Each row is a point on a tangle of strands that fork, close into loops and nearly touch. The rows are in no order.
Points whose rows are less than 112 apart are linked; no others are. Some points are linked to none.
j849: [ 10 -50  14 -56 -11   1 -23  -4   3  19  19 -33  52   9  -6  13 -16 -10
  27 -23  31 -30  -9  13 -12  39 -38  41  17   4  -6 -11 -40 -26  16  23
 -26   2  12  -4  -2 -30  29 -14 -16  -1  -2 -22  37  -2  27]
j782: [ 10  19  17  16 -10  19 -12  28 -38  -1  25  -9  21  15  -4 -19  -5   8
 -13  26  -3 -25  16  49   2  51 -33  10  -2   9  19  24 -27  18  17  -9
 -21  37  22  18  -6   8  -6  15   0   5  -6   8  45   4  -2]
j295: [-13 -24  18 -34 -12  -3   5 -16  21  -3   9   2  27  18  17  -4 -14  -5
  20 -22  30 -38   8  -5  -2  -3   4  28  10  -8 -36 -12  -8 -10   7   8
  -6  18 -14 -30  -3 -25   9  15 -20   5  15  -6  26  28  -6]
j470: [-15 -16 -27 -57   4 -30   5 -28  27 -46   4   7 -17 -20 -21   7   6  34
  27   2   7  68  -9 -20  10 -24  44  30  -3 -28 -17 -23 -26  11  -9 -12
  68 -21 -18   4 -40 -24 -12 -12   2  -7   3 -14   3 -19   3]
j210: [  5  -6  27  30 -19  13  -3  39 -19  40  29 -18   0  -6  -2  16   2 -17
 -13  -7   6 -36 -24  29  -4  31 -19 -17   5  15   6  23  18 -13   3   5
 -42  17  31  16  16   2  13   2 -17   7   2   3   9  23   4]
j485: [  0 -36  10 -75  -3   2 -20 -26   6 -26   7  -6  58  34  14  -3 -15   5
  32 -22  28 -21  30  18   9  36 -23  67  13  -5 -16 -21 -50   4  22   3
   3  24 -19 -12 -38 -32  14   8  -2   7   1 -10  43  11  17]
j919: [-24 -28  39   0  -7   2   4 -12  -6 -22  36  13   9  23  24   3   6  -1
  28  -7  27 -67   3  60  13  20 -10  25   0  13 -13  20  14   4   5   2
 -26  38 -11   2 -10  -7  15  41 -15  22   5  -1  14  44  20]
j383: [ -5 -18 -26 -66   8 -31 -16 -29  30 -28  -5  -1   9 -11 -14  15  -6  17
  24  -5  13  51  -1 -25  -1  -5  21  40   9 -28 -17 -28 -41 -14   3  -2
  51 -20 -18 -15 -35 -27  -5 -32   5 -13   4 -11   7 -19  13]
j685: [  0   7 -22 -36  17  54 -23 -23  27  -6  -4 -22  12  -5  15  53   2 -25
   4 -15   7  -3  -4  10 -30  53 -16   2   3 -15  14   5  -2  19 -14  20
  11 -31   7  21  -4  12  14 -27  43  30 -19  14 -39  -3  60]
j195: [ 15  31  19 -17 -14  44  -7  15  21   4 -18 -14  26  17  42   5  -1 -38
 -23 -25  19 -29  35  -9 -23  39 -13 -11  33  -9 -16   6   6  12  -1  29
  -2  29  15 -21   3   5   3 -10 -18  11   6  23  17  34 -14]
j998: [-29 -37  34 -18   0 -10   0 -34 -15 -37  42  16  14  26  19 -11   0  19
  36   7  16 -56  12  65  23  20  -4  47 -12   9 -15   3  -2  23  10  -9
 -15  43 -22   5 -33 -16  19  50  -3  25   0 -17  20  35  26]
j153: [  8   1 -12  56  16 -22  44  31 -12   9 -21  26 -53  -2 -38 -18   4   2
   5  19 -25  31 -38 -10  27 -64  26 -31 -27  11  20  -5  36 -22   4 -29
 -10 -28 -15  23  36   1  -4  10 -19 -29   3 -20 -42 -38 -25]
j950: [-21 -16  49  39  -5  -4  20   5 -24 -19  33  37  -8  19  11 -16   1   7
  18  10   9 -64  -2  68  17   2 -11  11   0  18   0  20  28   3   1  -3
 -22  46  -3   5   1  11   6  47 -21  12   7   0  12  34   3]
j377: [ -5 -11  31  32 -18  -4   1  10  23  40  -3   5 -12  16  41   3   4 -16
  -3 -40  13 -50   1 -32  -7 -15   3 -33  17  15 -28  13  65 -10  -7  30
 -11  28  12 -46  17  20  22   1 -24   9  24   2 -11  51 -20]
j172: [ 23   1 -19 -72  12  13 -33 -28  14 -32 -37   1  69  23  18   5  -9  -1
  13 -10  11  29  49 -20   2  35 -31  52  41 -19   4 -32 -69  -4   6   7
  29   5 -21 -25 -53 -17 -16 -41  22 -10 -15   1  39  -3  14]
j614: [ -3  36 -35   7   8 -16   7 -23  22   7 -55 -17 -19 -14  15   8  12  -8
 -31   5   9  39   2 -77 -28 -17  39 -26   2 -22 -35   1  21 -10 -12  16
  47 -42  -9 -39   5  -3  -5 -32  11 -17   5   2 -46 -25 -20]
j68: [ 15  30  -1 -31  -4  53 -22 -15  35   9 -51 -24  42  16  48  19  -6 -52
 -27 -22  13  -7  50 -31 -43  48  -9 -11  38 -15 -24  -4   3  10 -10  47
  17   1   8 -24   1   7  -3 -38   6   9   0  10  -6  28  -1]
j886: [ 26  25   8  12 -19  24 -22  40  -7  70 -12 -41   8  -6  38  14  15 -43
 -55 -47   6 -12  15 -23 -36  51  -7 -41  24  13 -11  12  50   3  -7  49
 -31  27  42 -13  12  34  20 -35 -17  16   4  16   6  31 -11]
j751: [-20   2   7   6  16 -31  21 -31  -9 -71  23  38 -33   0 -18 -37  11  47
  23  18 -18  17  16  39  39 -46  23  15 -25   0   9  -2  -1  47   0 -31
  46  15 -24  23 -20   8 -10  44  12   7  -8 -15  -4  10  -2]
j241: [ 10  35 -12  14  14 -12 -14  -2 -48 -43   1  22   1   6 -24 -51  -7  40
 -15  37 -34  38  35  20  21  -9 -14  17 -33   4  30   8 -54  27  18 -36
   4  11  -1  17 -26   9 -35  26  35  -9 -16  -7  46 -35 -11]
j193: [-11  11 -15 -40  11  14 -18 -42   5 -49  21   6 -12 -15  -5  12  13  31
  15  15 -12  42  22  25  15  15   5  24 -15 -15  24  -5 -39  56  -7 -23
  50 -12 -13  31 -38  -1 -11   3  46  22 -24  -1 -10  -4  30]
j633: [ -1 -13  -9 -23   3   4 -19  -4 -12  13  23 -15  13 -16 -22  15  -7  12
  17  10   0   5 -17  16  -4  22 -18  20  -8 -10  16  -7 -38  -4   9 -15
  -8 -18  10  20  -7 -16   6  -8  22   4 -13   2   5 -16  33]
j588: [ 17 -21  24  11 -36  -9   4  45 -15  65  13 -21  19  -9  -1 -16 -12 -19
 -23 -24   3 -31 -14 -13  -2   7 -10  -6  13  24 -18 -12  11 -31   6  26
 -50  26  30 -15  26  -4  13   2 -57  -6   7  -6  45  22 -39]
j25: [ 32  37 -35  18   3  16  -9  31 -47  16 -22 -20  28 -17 -19 -12  -1  15
 -36  33 -18  39  -5 -18  -7  15 -21  -2   2   8  35 -14 -66 -19  10 -23
 -36  -7  18  10  -4   6 -26 -16  12 -21 -15  24  43 -46  -2]
j673: [ -3 -17   3   4 -25 -26   1 -21  27  51 -39 -29  17  -5  34  -5  -4 -25
 -19 -18  14 -14  20 -78 -33 -16  28 -32  11   5 -54  -3  31 -18 -10  37
  23  -7   2 -69   7   3  12 -28 -15 -20  20 -10 -11   8 -49]
j519: [  9  -8 -26 -70   6 -23 -26 -34  18 -36 -27   2  48   2  -2   4 -10   9
  14  -5  16  49  26 -37  -1   3   5  46  29 -23 -13 -40 -58 -20   1   5
  50  -7 -26 -33 -49 -26 -17 -44   7 -21   0  -5  30 -17   0]
j502: [ 32  -6   9 -16 -34  -1 -18  26 -13  76 -25 -48  43 -23  20  -2   0 -38
 -41 -28   5  -5  17 -57 -32  25 -16 -11  31  16 -27 -25   0 -33  -8  58
 -38  18  32 -39   3   7  17 -40 -32  -8  -6   0  43   6 -32]
j577: [ -1 -49  -7  22  -4 -35  28  19 -19  24  19  22  -3  -1 -39 -16 -23   1
  25  21 -30   1 -51  19  21 -37  12  18 -27  12   4 -17  -7 -27  17 -27
 -30 -16  -5  24  24 -22 -11   9 -28 -18  13 -37  13 -17 -26]
j728: [-27 -26  20 -24   5 -23  -4 -33 -19 -42  33  24   6  16   2 -23  -1  39
  33  15  -4 -16  15  53  29  -4   0  47 -29   4  -9  -9 -18  39  13 -20
  10  30 -20  11 -33 -10   5  48  13  18   0 -17  26  25  12]
j910: [ -3  30  11  53   5  39  -2  16 -13   0  14   0 -38 -13   4  38  25  -6
 -28  12 -12 -14  -8  40  -1  14 -14 -43  -5   6  40  40  39  10 -22  -2
 -16   1  13  31  22  36  -6   8  31  14 -11  34 -42   1  27]
j857: [-12  10 -25 -19  15   8  -8 -30   7 -27  21   0 -26 -30 -15  26  14  21
   7  12 -10  30  -9  13   5   3  11  -2 -14 -19  24  -2 -20  30 -11 -23
  29 -32  -9  31 -14  -3   0   0  37  21 -22  11 -35 -12  40]
j375: [ -5 -29   9   5  -6  -5 -11   3  13  51   8 -25  -4  -9   4  15  -3 -15
   2 -24   8 -20 -31 -25 -21  -4   3 -17   1   1 -19   8  16 -23   0  18
 -25 -20  14 -21  18  -9  17 -11  -5   2   9  -3 -11  18   4]
j353: [ 22   4 -11 -71   6  35 -28 -18  24 -21 -36 -13  72  26  23   8 -11 -20
  12 -22  16   5  47  -8 -13  53 -38  41  47 -13  -2 -23 -55  -2   3  22
  16  11 -14 -15 -33 -14  -5 -34  14  -1 -10   0  30   3  15]
j6: [  6 -43   9   5 -27 -21  18  23  -4  57   7  -9  20  -2  -8 -17 -27 -16
  -8  -8  -2 -23 -22 -20   1 -21   0   8   4  20 -25 -21  -2 -42  10  13
 -39   9   7 -26  29 -16   1   4 -51 -14  10 -15  41   8 -46]
j564: [-12  37 -13 -19   7  20  -1 -36  50 -27 -28   4  -5  12  33  11   9 -20
 -17 -15  14   4  25 -46 -25  -1  20 -15  17 -31 -26   3  19  24 -14  19
  48 -24 -13 -28  -3  -3  -7 -20  22  10   1  12 -39  18  -9]
j457: [  5  40  -8 -42   7  48 -14 -29  44 -26 -44  -4  29  19  43  16  -3 -35
 -16 -16  13  -1  49 -26 -31  28   1  -2  27 -30 -18  -3  -1  23 -13  28
  36 -10 -10 -15  -3   0 -14 -27  18  14  -2  13 -16  26  -2]
j314: [ -3  40 -20   4  11  38 -11 -17  -2 -28  11  -4 -18 -14  -1  22  15   7
 -19  25 -14  14  10  23   0  21  -5  -9 -12 -19  39  13  -9  37 -14 -18
  19 -20  -4  33   4  21 -17   6  41  21 -20  28 -31  -9  30]
j426: [ -2  -3  37  49 -11  14   7  38 -26  13  34  18 -16   4   2  -1   7  -7
  -9   4   1 -48  -7  55   8  13 -21 -17   4  22  14  31  32  -6   0   4
 -31  38  23  18  13  18   6  22 -17   0  11  10   6  23   2]
j281: [  0  10 -28  32  14 -24  31  12  -7  -5 -14   9 -53 -19 -38 -11  11  13
   0  26 -19  48 -44 -12  19 -52  35 -21 -28  -5  14  -7  17 -15   1 -32
   4 -40 -17  25  20  -8  -8   9  -9 -18  -2 -13 -44 -43  -5]
j952: [-13  25 -26  -6  10  -8   6 -42  41  -8 -37  -6 -22  -4  23  12  18 -12
 -19  -9  15  23   7 -66 -30 -10  40 -22   3 -27 -36   7  32   6 -21  24
  56 -44 -14 -34  -5  -4  -2 -32  22  -1   3  -2 -63  -5  -2]
j440: [  1 -39  21 -45  -3  19 -22 -15  22   7  20 -28  37  10   7  28  -6 -22
  32 -34  29 -35  -5  16 -18  41 -27  19  10  -3 -12   3 -19  -9   6  25
 -21  -4   8   1 -13 -22  29 -12   1  13  -2 -10   1  16  42]
j773: [-30 -42  20   4  -1 -31   5 -26 -14 -17  49  21 -17 -16 -18   8   4  18
  49  11 -13 -14 -27  52  25 -22   0  16 -19   5  12   3   0  11  -6 -20
 -15  -9 -19  36 -12 -14   0  19   7  12  -5 -23 -14  17  26]
j355: [  8  38  11  62   5  17  10  30 -33  -3  10  17 -28  -8 -25 -14   9  13
 -28  34 -25   5  -5  40  11  -6 -13 -28 -17  12  48  19   4  11   4 -25
 -31   7  15  42  26  27  -6  23  11 -20  -6  11 -18 -23   4]
j971: [ 10  -2 -20 -65  23  49 -34 -29  40 -18 -16 -21  40  -1  17  49 -10 -28
  19 -22  14   9   8  10 -27  62 -26  25  15 -16  10 -11 -16  22  -3  29
  18 -24   4  21 -13  10  18 -41  44  23 -16   4 -30 -13  71]
j605: [  9  38  19  15 -11  26   0  21  10  10 -10   0  -5   7  24  -2   2 -22
 -27 -12   8 -24  14 -14  -9   5  -4 -24  18  -8  -7  16  22   9   0   9
  -4  21  19 -17  20  21  -2   4 -13   2  11  30   2  27 -23]
j369: [ 14 -48   4 -78  -4  -6 -31 -18   5 -10   5 -17  66  25   3   8 -19   0
  37 -29  27 -13  19  12   1  43 -43  67  21   1  -4 -19 -60 -13  25  15
  -4  16  -8  -8 -32 -29  22 -12   2  -4  -8 -17  49  -7  31]
j47: [  1  -2 -48  -9  11 -15  -4   7 -29  21  -9  -9  -9 -36 -36   5  -4  21
   2  28 -15  54 -40  -5   0 -10   7  14 -22  -1  20 -22 -51 -27  11 -31
  -3 -39   0  19  -1 -19  -5 -10   8 -18  -9   1 -11 -57  22]
j983: [  6  35   0  44  22 -18  42  23  -7 -44 -19  45 -27  16 -37 -56  -7  23
 -10  19 -15  20  16  -8  27 -63  19 -14 -13   3  20  -6  17  -1  11 -31
  19   6 -11  10  26  17 -11  30 -23 -32  13  -1   0 -31 -40]
j956: [-27  -8  20   1   6 -34   0 -32 -34 -51  27  35 -12  10 -11 -45  -6  50
  22  32 -27   6  18  59  39 -22   3  33 -39   9   7  -4 -14  53  11 -27
  25  40 -18  23 -31   0  -3  54  22  11  -8 -28  21  10   6]
j980: [-14 -16  42   6 -10  25   2   9  11 -15  21   5   3  25  47  21  15 -28
  12 -27  33 -74  10  48  -2  38 -12  -5  18  15 -12  36  35   6  -5  20
 -22  41   2 -10  -8   3  21  25 -16  34  12  14   5  50  20]
j207: [ -5  -1  21   0 -26  -2  -4  -4  27  38 -25 -15  16   9  41  -5  -3 -28
 -19 -33  21 -30  20 -55 -25  -5  10 -23  18   0 -41  -3  30  -7  -4  38
   5  14   6 -58  11   4  13 -14 -21  -3  19   3   1  35 -38]
j955: [ 12  38  -4  31   2  10   7  20 -15  -9  -1   9 -15  -5 -17 -16   1  11
 -23  23 -13   8  -1   3   6 -13  -5 -19  -5  -9  21   6 -12   8   9 -26
  -8  -8   9  16  19  10 -12  16   4 -15  -3  17   0 -16 -12]
j21: [  3  35 -34  15   2  -9   8   4   6  17 -40 -14 -25 -18  -8  -2   5  -3
 -34   9   0  38 -13 -55 -18 -22  26 -27  -3  -7 -14  -5   3 -18  -2   3
  14 -33  -5 -21  20  -3  -6 -11  -1 -22   3  11 -29 -30 -19]
j40: [  0 -26 -15   8 -17 -38   3  -8  16  58 -38 -33   6 -10  14  -5  -7 -17
 -19  -1   7   6   1 -82 -30 -24  35 -28  -2   7 -53  -6  30 -32  -7  26
  15 -21  -2 -63  12   2   6 -32 -19 -29  18 -15 -15 -12 -52]
j913: [ 21 -28  18  -9 -35  -6 -15  27  -4  76   2 -45  28 -10  13  -1  -6 -32
 -25 -33  14 -28  -5 -32 -23  24 -11 -11  19  18 -30 -11  12 -29  -2  47
 -43  17  33 -29  15  -1  27 -23 -37   0   4 -10  30  21 -19]
j646: [ 31  24  -4   8 -22   0 -10  24 -12  59 -44 -35  32 -27  16  -7   5 -31
 -55  -4  -3  16  21 -68 -28   3  -1 -29  28  11 -19 -23  -6 -26  -5  38
 -25   6  24 -44   6  15  -5 -36 -25 -25  -4  17  29  -5 -46]
j486: [-32 -52   0  -6  -1 -48  10 -34  51   5   2   4 -20  12  18  10   1   1
  41 -25  13 -21 -31 -49 -10 -50  40  -4  -4   3 -46  14  60 -23 -21  21
  13 -30 -25 -43  -3 -15  15 -19  -8  16  26 -29 -34  27 -12]
j842: [ -4 -40 -25  36  -8 -51  12  -1  20  62 -32 -24 -29   2   3  -2  -6  -3
  -1   6  -8  18 -31 -75 -12 -40  45 -35 -17  11 -40   2  56 -41  -6  16
   8 -29  -6 -43  23   5  10 -25 -18 -20  27 -31 -40 -18 -47]
j621: [ -5  14 -17 -46  14  21 -34 -33  -9 -44  12   1   5   1   0   3   2  24
  10  19 -13  39  41  32  14  31 -18  37 -14  -8  30   4 -48  59   3 -22
  38   1  -8  30 -44   7 -18   3  56  22 -23  -1  13 -11  26]
j10: [-12 -13  37  45  -8  -6  21  18  17  25   0  36 -31  30  31  -4   0  -2
  15 -33  17 -58  -2  -9  17 -39  -2 -23  17  23 -18  14  76 -15 -11  17
 -12  37   0 -34  18  26  18  22 -36   4  27  13 -10  42 -23]
j495: [-20  -3 -11   9  14 -22  14 -29  -3 -37  28  13 -44 -34 -25  12  22  35
  22  19 -20  37 -23  28  19 -31  24  -9 -19 -10  25   1  -3  26 -16 -30
  23 -29 -19  41 -16   0  -9  11  27  12 -21  -7 -44 -11  31]
j934: [  8  13   2  34   1  51 -16  30  -7  32   6 -29 -18  -5  32  56  23 -34
 -33 -23   0 -25 -12  23 -32  57 -15 -42   6  15  19  43  57   1 -19  27
 -26   9  33  16  12  33   7 -21  23  32  -6  27 -22  19  33]
j603: [  9  -7   6 -60   0  36 -22 -18  33  -9 -10 -21  47  22  22  20 -10 -30
  16 -30  25 -17  24  -1 -21  48 -22  22  28 -16 -17  -8 -28   3   5  28
   2   4  -2 -12 -14 -18  15 -21   4  11   0   0   5  13  24]
j613: [ -3 -60 -20 -18  -5 -45   8   8   2  29  17   0  12  -3 -35  -3 -27   0
  26  10  -7  10 -42  -9   6 -32  12  30 -10   0 -21 -26 -23 -47   9 -12
 -16 -21 -10 -10  16 -34  -9  -7 -30 -10  11 -34  28 -17 -21]
j941: [ -7   7 -44   7  15 -35  28   2   3 -18 -14   4 -50 -28 -33  -5   9  21
   2  25  -5  65 -38 -25  14 -45  42 -10 -25 -17   1 -13   5 -13  -9 -26
  30 -44 -15  16   2 -14 -12  -1  -5 -11   0 -10 -42 -47  -6]
j757: [ 33  40 -11  30 -13  -2   8  37 -16  50 -43 -24   4 -25   3 -16   0 -17
 -57   3 -13  25   8 -62 -16 -12  11 -37  15  15  -5 -15   0 -26   6  17
 -31   6  22 -27  23  14  -7 -22 -29 -30   2  19  15 -18 -47]
j556: [ 14   2  -8  71  10 -18  34  39   1  37 -36  18 -54  10 -21 -15   1  -3
  -4   6 -22  24 -34 -33  17 -65  21 -48 -15  27  13   1  61 -30   8  -9
 -13 -19  -1   4  50  11   6   7 -27 -32   9 -15 -49 -27 -39]
j380: [ 14  21  18  67   6  -3  29  47  -2  28 -21  23 -39   9 -14 -23  -6  -1
 -25  -5 -15   5  -4 -27  18 -55   8 -45   0  23  11   0  50 -19  10  -3
 -17  10  14  -3  43  28   7  12 -33 -31  17   8 -17 -13 -44]
j404: [-11 -26  14 -54  -5  -2  -2 -22  10 -22   7   7  40  29  17 -11 -16   8
  25 -19  32 -33  17   7   6   8  -1  50   7 -11 -29 -23 -27   2  13  -2
  -2  24 -22 -27 -21 -32   8  24 -20   7   7  -1  40  27  -1]
j13: [  5  -1 -22 -46  13   4 -45 -17 -30 -13   9  -5  30   0 -17   4  -9  28
  21  17  -8  35  22  23  12  44 -38  48  -9   5  31  -1 -69  25  15 -26
  13   0   3  22 -43  -3 -11 -11  49   5 -28  -4  37 -31  28]
j831: [-16  16  22 -33   1  33   4 -29  42 -48  -5  17  13  36  51   3   2 -19
   9 -30  30 -43  36  14  -3  16   6  14  19 -17 -27   7  16  31  -6  15
  20  21 -27 -18 -14  -5   6  21  -1  31   4  20  -9  49   5]
j657: [ -2 -47  -1 -11 -18 -29  13  13   4  33   7  -5  25  -3 -20 -15 -28  -5
   7   1   1 -12 -23 -18   0 -22   7  22   2   6 -27 -22 -15 -41   7   0
 -21  -3  -2 -26  21 -28  -2   0 -39 -11  13 -18  38   1 -32]
j109: [-22 -10   7 -21  -3 -15  12 -19  37 -16   1   9   6  13  14  -7  -6  -2
  15 -16  23 -22  -1 -27  -2 -31  23   5   9 -17 -38  -4  18  -1  -8   5
  21  -2 -20 -34  -2 -20   0   8 -12   4  13   4  -6  28 -16]
j417: [ 22  15 -40   4   7   2  -8  25 -32  27 -23 -22  14 -22 -26  -2  -6  11
 -20  26 -14  43 -21 -26 -10   5  -7   2  -3   4  20 -24 -62 -36   9 -19
 -20 -22   9   1   6 -11 -15 -21   3 -22 -12  16  18 -53   4]
j27: [  8  45 -48 -42  17  26 -14 -38  27 -26 -51  -5  17  -5  16  19   4  -8
 -25   4   3  47  28 -46 -26  21   6  11  26 -28  -3 -26 -35   9 -14   8
  54 -35 -12  -7 -16  -1 -24 -43  30  -2  -8  18 -17 -20  14]
j771: [  3  20  -6 -19   1   0   0  -5  -4 -32  -3  11  20  14  -6 -24  -7  14
   2   8   5   8  20  -6   8  -5   0  17   6 -18  -9 -10 -36  10   8 -15
  17   8 -13 -15 -10 -15 -19  16   3  -4   2  14  34   7 -20]
j178: [  2 -31 -15 -51   3 -16 -40 -12 -26   4  19  -6  36  -2 -28   5 -13  27
  31   9  -2  21   1  20  13  33 -35  52  -3   0  20 -11 -67  -1  23 -17
   5  -6   5  15 -31 -20   2 -11  31  -5 -20 -18  37 -29  33]
j795: [-31 -51  24 -14   1 -20  -6 -37   0 -18  57   2 -11 -24  -8  34  13  13
  56   0  -4 -17 -23  54   9  -2  -4  14 -11   9  15  12  -3   7 -13  -2
 -21 -17 -17  38 -25 -17   9   3  23  30 -10 -19 -21  21  54]
j190: [ -9 -21  35  51   1 -11  40  23   2  12   2  47 -18  25  -1 -23 -15   4
  20 -10   0 -52 -10  11  28 -52   5  -1   2  29  -6  -5  58 -16  -2  -4
 -16  32   4 -16  25  21  10  34 -47 -10  21   0  11  24 -32]
j767: [  4 -17  26   5 -15  24 -13  29  -9  29  33 -31  14   2   6  21   4 -26
  -2 -17  18 -41 -17  32 -16  53 -26 -12  10  12   2  22  10  -5  -2  13
 -35  13  31  12   4  -1  22  -6  -9  19  -1   2  10  24  21]
j669: [ 36  52 -11  30  -8  29  -2  49 -48  21  -6 -20  16 -10 -15 -17   2   8
 -46  29 -18  20   8  11  -5  39 -23 -15  -1  16  39   7 -35  -3   7 -10
 -46  14  34  26   9  22 -21  -8   0 -17 -15  28  42 -37  -9]
j604: [ 17  19   0  22  -5  45 -19  25   0  52 -11 -45  -7   1  39  43  18 -42
 -44 -37   4 -17  -5  -9 -39  56  -9 -41  11   7   3  28  52   5 -14  39
 -23   8  36  -3  16  37  19 -29  10  28   2  17 -18  26  21]
j996: [  3  10 -41   0  14 -23   1   1 -32 -15   0   9 -15 -20 -40 -21  -4  33
   2  36 -24  59 -15   1  19 -20  16   6 -27 -10  21 -14 -45  -2  13 -44
  10 -23  -8  25  -4 -15 -21   8  13 -16  -6 -11   8 -49   1]
j747: [ -1  10 -31  -7  15 -23  -7  -9 -35 -35   4  19 -11 -15 -34 -30  -5  46
   5  32 -25  64   9  11  23 -21   9  17 -30  -7  21 -11 -55  21  13 -42
  25 -10  -9  26 -28  -8 -26  12  28 -11 -15 -15  26 -40  -2]
j576: [-14 -35   4 -34   9   1 -24 -25   0  -4  41 -13   9 -16 -18  37   2   9
  39  -2   6  -8 -23  38  -2  27 -18  22  -9  -4  20   3 -24   8   1  -6
  -9 -20   1  33 -22 -16  24  -8  30  18 -18 -10 -13  -3  58]
j753: [-14 -26  20  51   4 -21  24   7  -3   7  17  33 -35  -5 -11   3   7   4
  32  -3 -21 -27 -38  23  22 -53   1 -19  -9  16   8  16  45 -18 -10 -10
 -21 -11  -5  15  21  -1  -4  19  -9  -1   9  -7 -26  14   2]
j539: [  7   3  27  55  -2  -5  33  44  -7  27  -4  34 -27  11  -9 -27 -11   0
 -10  -6 -12 -15  -8  -8  17 -49   3 -25   0  20   7   0  45 -17  12  -4
 -20  21  11  -4  36  18   5  19 -48 -21  21   5   3   3 -44]
j55: [  1  45   5  61   5  33   4  23 -22  -6  12   5 -40 -14  -7  17  14   5
 -36  31 -21   2  -6  43   1   9 -14 -38 -13   8  53  36  25  15 -11 -16
 -21   2   9  42  26  40 -10  15  24   0 -11  29 -38 -20  22]
j623: [ -9 -10   3  40   8 -12  17   7   4  17   2  11 -42 -10  -7   8   8   1
  13  -4  -9  -7 -37 -11   9 -40   7 -33  -5   1   3  18  39 -14  -7  -5
 -11 -23  -5   4  23   0   0  10  -1  -1   2   3 -43  10   4]
j914: [ -9   7  17  40  -2  25  -7   8   3  13  13   0 -29  -9  20  42  26 -15
  -8 -17  -4 -28 -18  22  -8  17 -13 -44   6   6  18  43  44  -4 -19  12
 -23  -2  13  12  17  20   2   1  26  22  -5  24 -40  23  31]
j162: [  1  14 -15  23  -1 -14  15   9  13  17 -19   1 -29  -7  -9  -5  -2  -5
 -14   3  -3  13 -20 -43  -3 -37  24 -31  -6  -8 -13   2  20 -15  -6  -2
   6 -25  -1 -19  28  -6  -4   0  -7 -18  10   5 -27  -6 -21]
j130: [-17   1  -5  15  16 -41  43 -11   6 -66  12  37 -42  -3 -34 -32  11  38
  28  13 -15  28  -7  17  39 -66  37   5 -23  -7   4  -7  21  30  -9 -31
  48  -3 -26  26  -6   4 -15  32  -2  -2  -1 -20 -13  -9 -12]
j179: [ -3 -26  -3  23   9 -41  38  15 -18 -11  12  38  -5  11 -38 -37 -21  12
  25  25 -29   5 -25  17  29 -51  16  15 -32   8   5 -19  -2 -11  14 -39
 -10  -1 -14  17  18 -13 -13  27 -28 -18  14 -32  21 -16 -35]
j916: [  0  41   3  35  13 -13   2  -3 -35 -53   9  35 -21   5 -27 -53   0  38
 -15  40 -32  24  29  37  21 -21  -7  -2 -35   1  40   9 -19  39  15 -37
  12  16  -3  29  -2  23 -22  39  26 -11  -8  -3   7 -28  -7]
j852: [-16   3  21  13  -3  12 -13 -10 -21 -24  43   2  -3  -4  -5   8   6   6
  12  32  -9 -18   6  66   8  40 -22   3 -15   1  28  29  -9  30  -6 -15
 -11  17  -3  33 -15   8  -2  16  31  22 -15   4 -10  11  34]
j915: [ 16  54   4  27  -6  26   9  26   2  -1 -16   4 -14   1   7 -10   6  -8
 -40   1  -2   1  21 -15  -7  -2  -4 -30  14  -7   8   9   7   9   3   1
  -3  11  16  -5  29  25 -12   6  -6 -10   5  32   4   2 -26]
j784: [ -2 -23  34 -13 -14  36  -9  17   7   1  28 -26  28  25  29  21  10 -40
  10 -27  34 -67   5  53  -8  67 -24  -2  16  15 -10  33  16   4   0  23
 -28  40  15  10 -13  -7  33   5 -14  32   2  -1  16  37  26]
j273: [ 36  61   2  37 -13  30   3  53 -29  15  -9  -6   2  -7  -1 -17   7  -5
 -57  11 -12   9  19   1  -7  17 -17 -26  15   9  27   7  -9   3  10   0
 -34  27  39  15  19  31 -16   1 -17 -16   3  32  41 -12 -26]
j735: [-13   8 -35 -25  10 -31  19 -21  28 -36 -10   7 -32 -18 -16   4  10  19
   8   9  10  59 -16 -43   5 -33  46   2  -4 -31 -25 -13   0   0 -17  -7
  58 -35 -19  -7 -18 -19 -12 -11   1  -6   5 -12 -33 -26 -13]
j958: [-18 -32  17  36   3 -35  26  -9 -16 -14  32  34 -33 -15 -22  -2   8  15
  45  16 -28 -12 -35  42  32 -49   8   0 -22  14  13   6  30  -1 -11 -26
 -11 -13 -20  33   8  -9  -9  22  -1   3   3 -20 -25   7  12]
j113: [ -2  21 -19 -22  16  60 -22 -15   3 -16   7 -18   4  -8  12  44   4 -12
  -6  13  -2   0   7  26 -13  57 -21   0 -11 -16  36  11  -7  34 -16   1
  10 -19   4  36  -6  20  -5 -13  49  36 -21  25 -28 -11  50]
j634: [ -5  22  12  41  26 -25  44   5  -4 -57  -7  54 -37  21 -37 -56   1  32
   6  18 -17  13  16  14  34 -72  18  -6 -17   2  15  -6  27  11   2 -30
  34  14 -20  15  14  21 -10  39 -18 -19   8  -8  -5 -19 -28]

A piece is all that can be reached along the links. How many separate loops has the piece of each point below (a circle has one, a figure eight two, a Y none), and how many tips (points with one link)?
j353 | loops 0, tips 2
j55 | loops 0, tips 4
j502 | loops 0, tips 2
j980 | loops 1, tips 1

A fork is a point with three links, a tip a point with one. Leave the first point through the second and follow the links. Name the first fork or tip that comes.
j983 / j634 | j919
j377 / j207 | j842
j485 / j404 | j109
j6 / j588 | j757

Name the points in between on the shortest way along the links from the first point to the second, in order.
j68 / j669 | j195, j605, j915, j273
j613 / j588 | j657, j6
j40 / j10 | j673, j207, j377
j657 / j646 | j6, j588, j913, j502
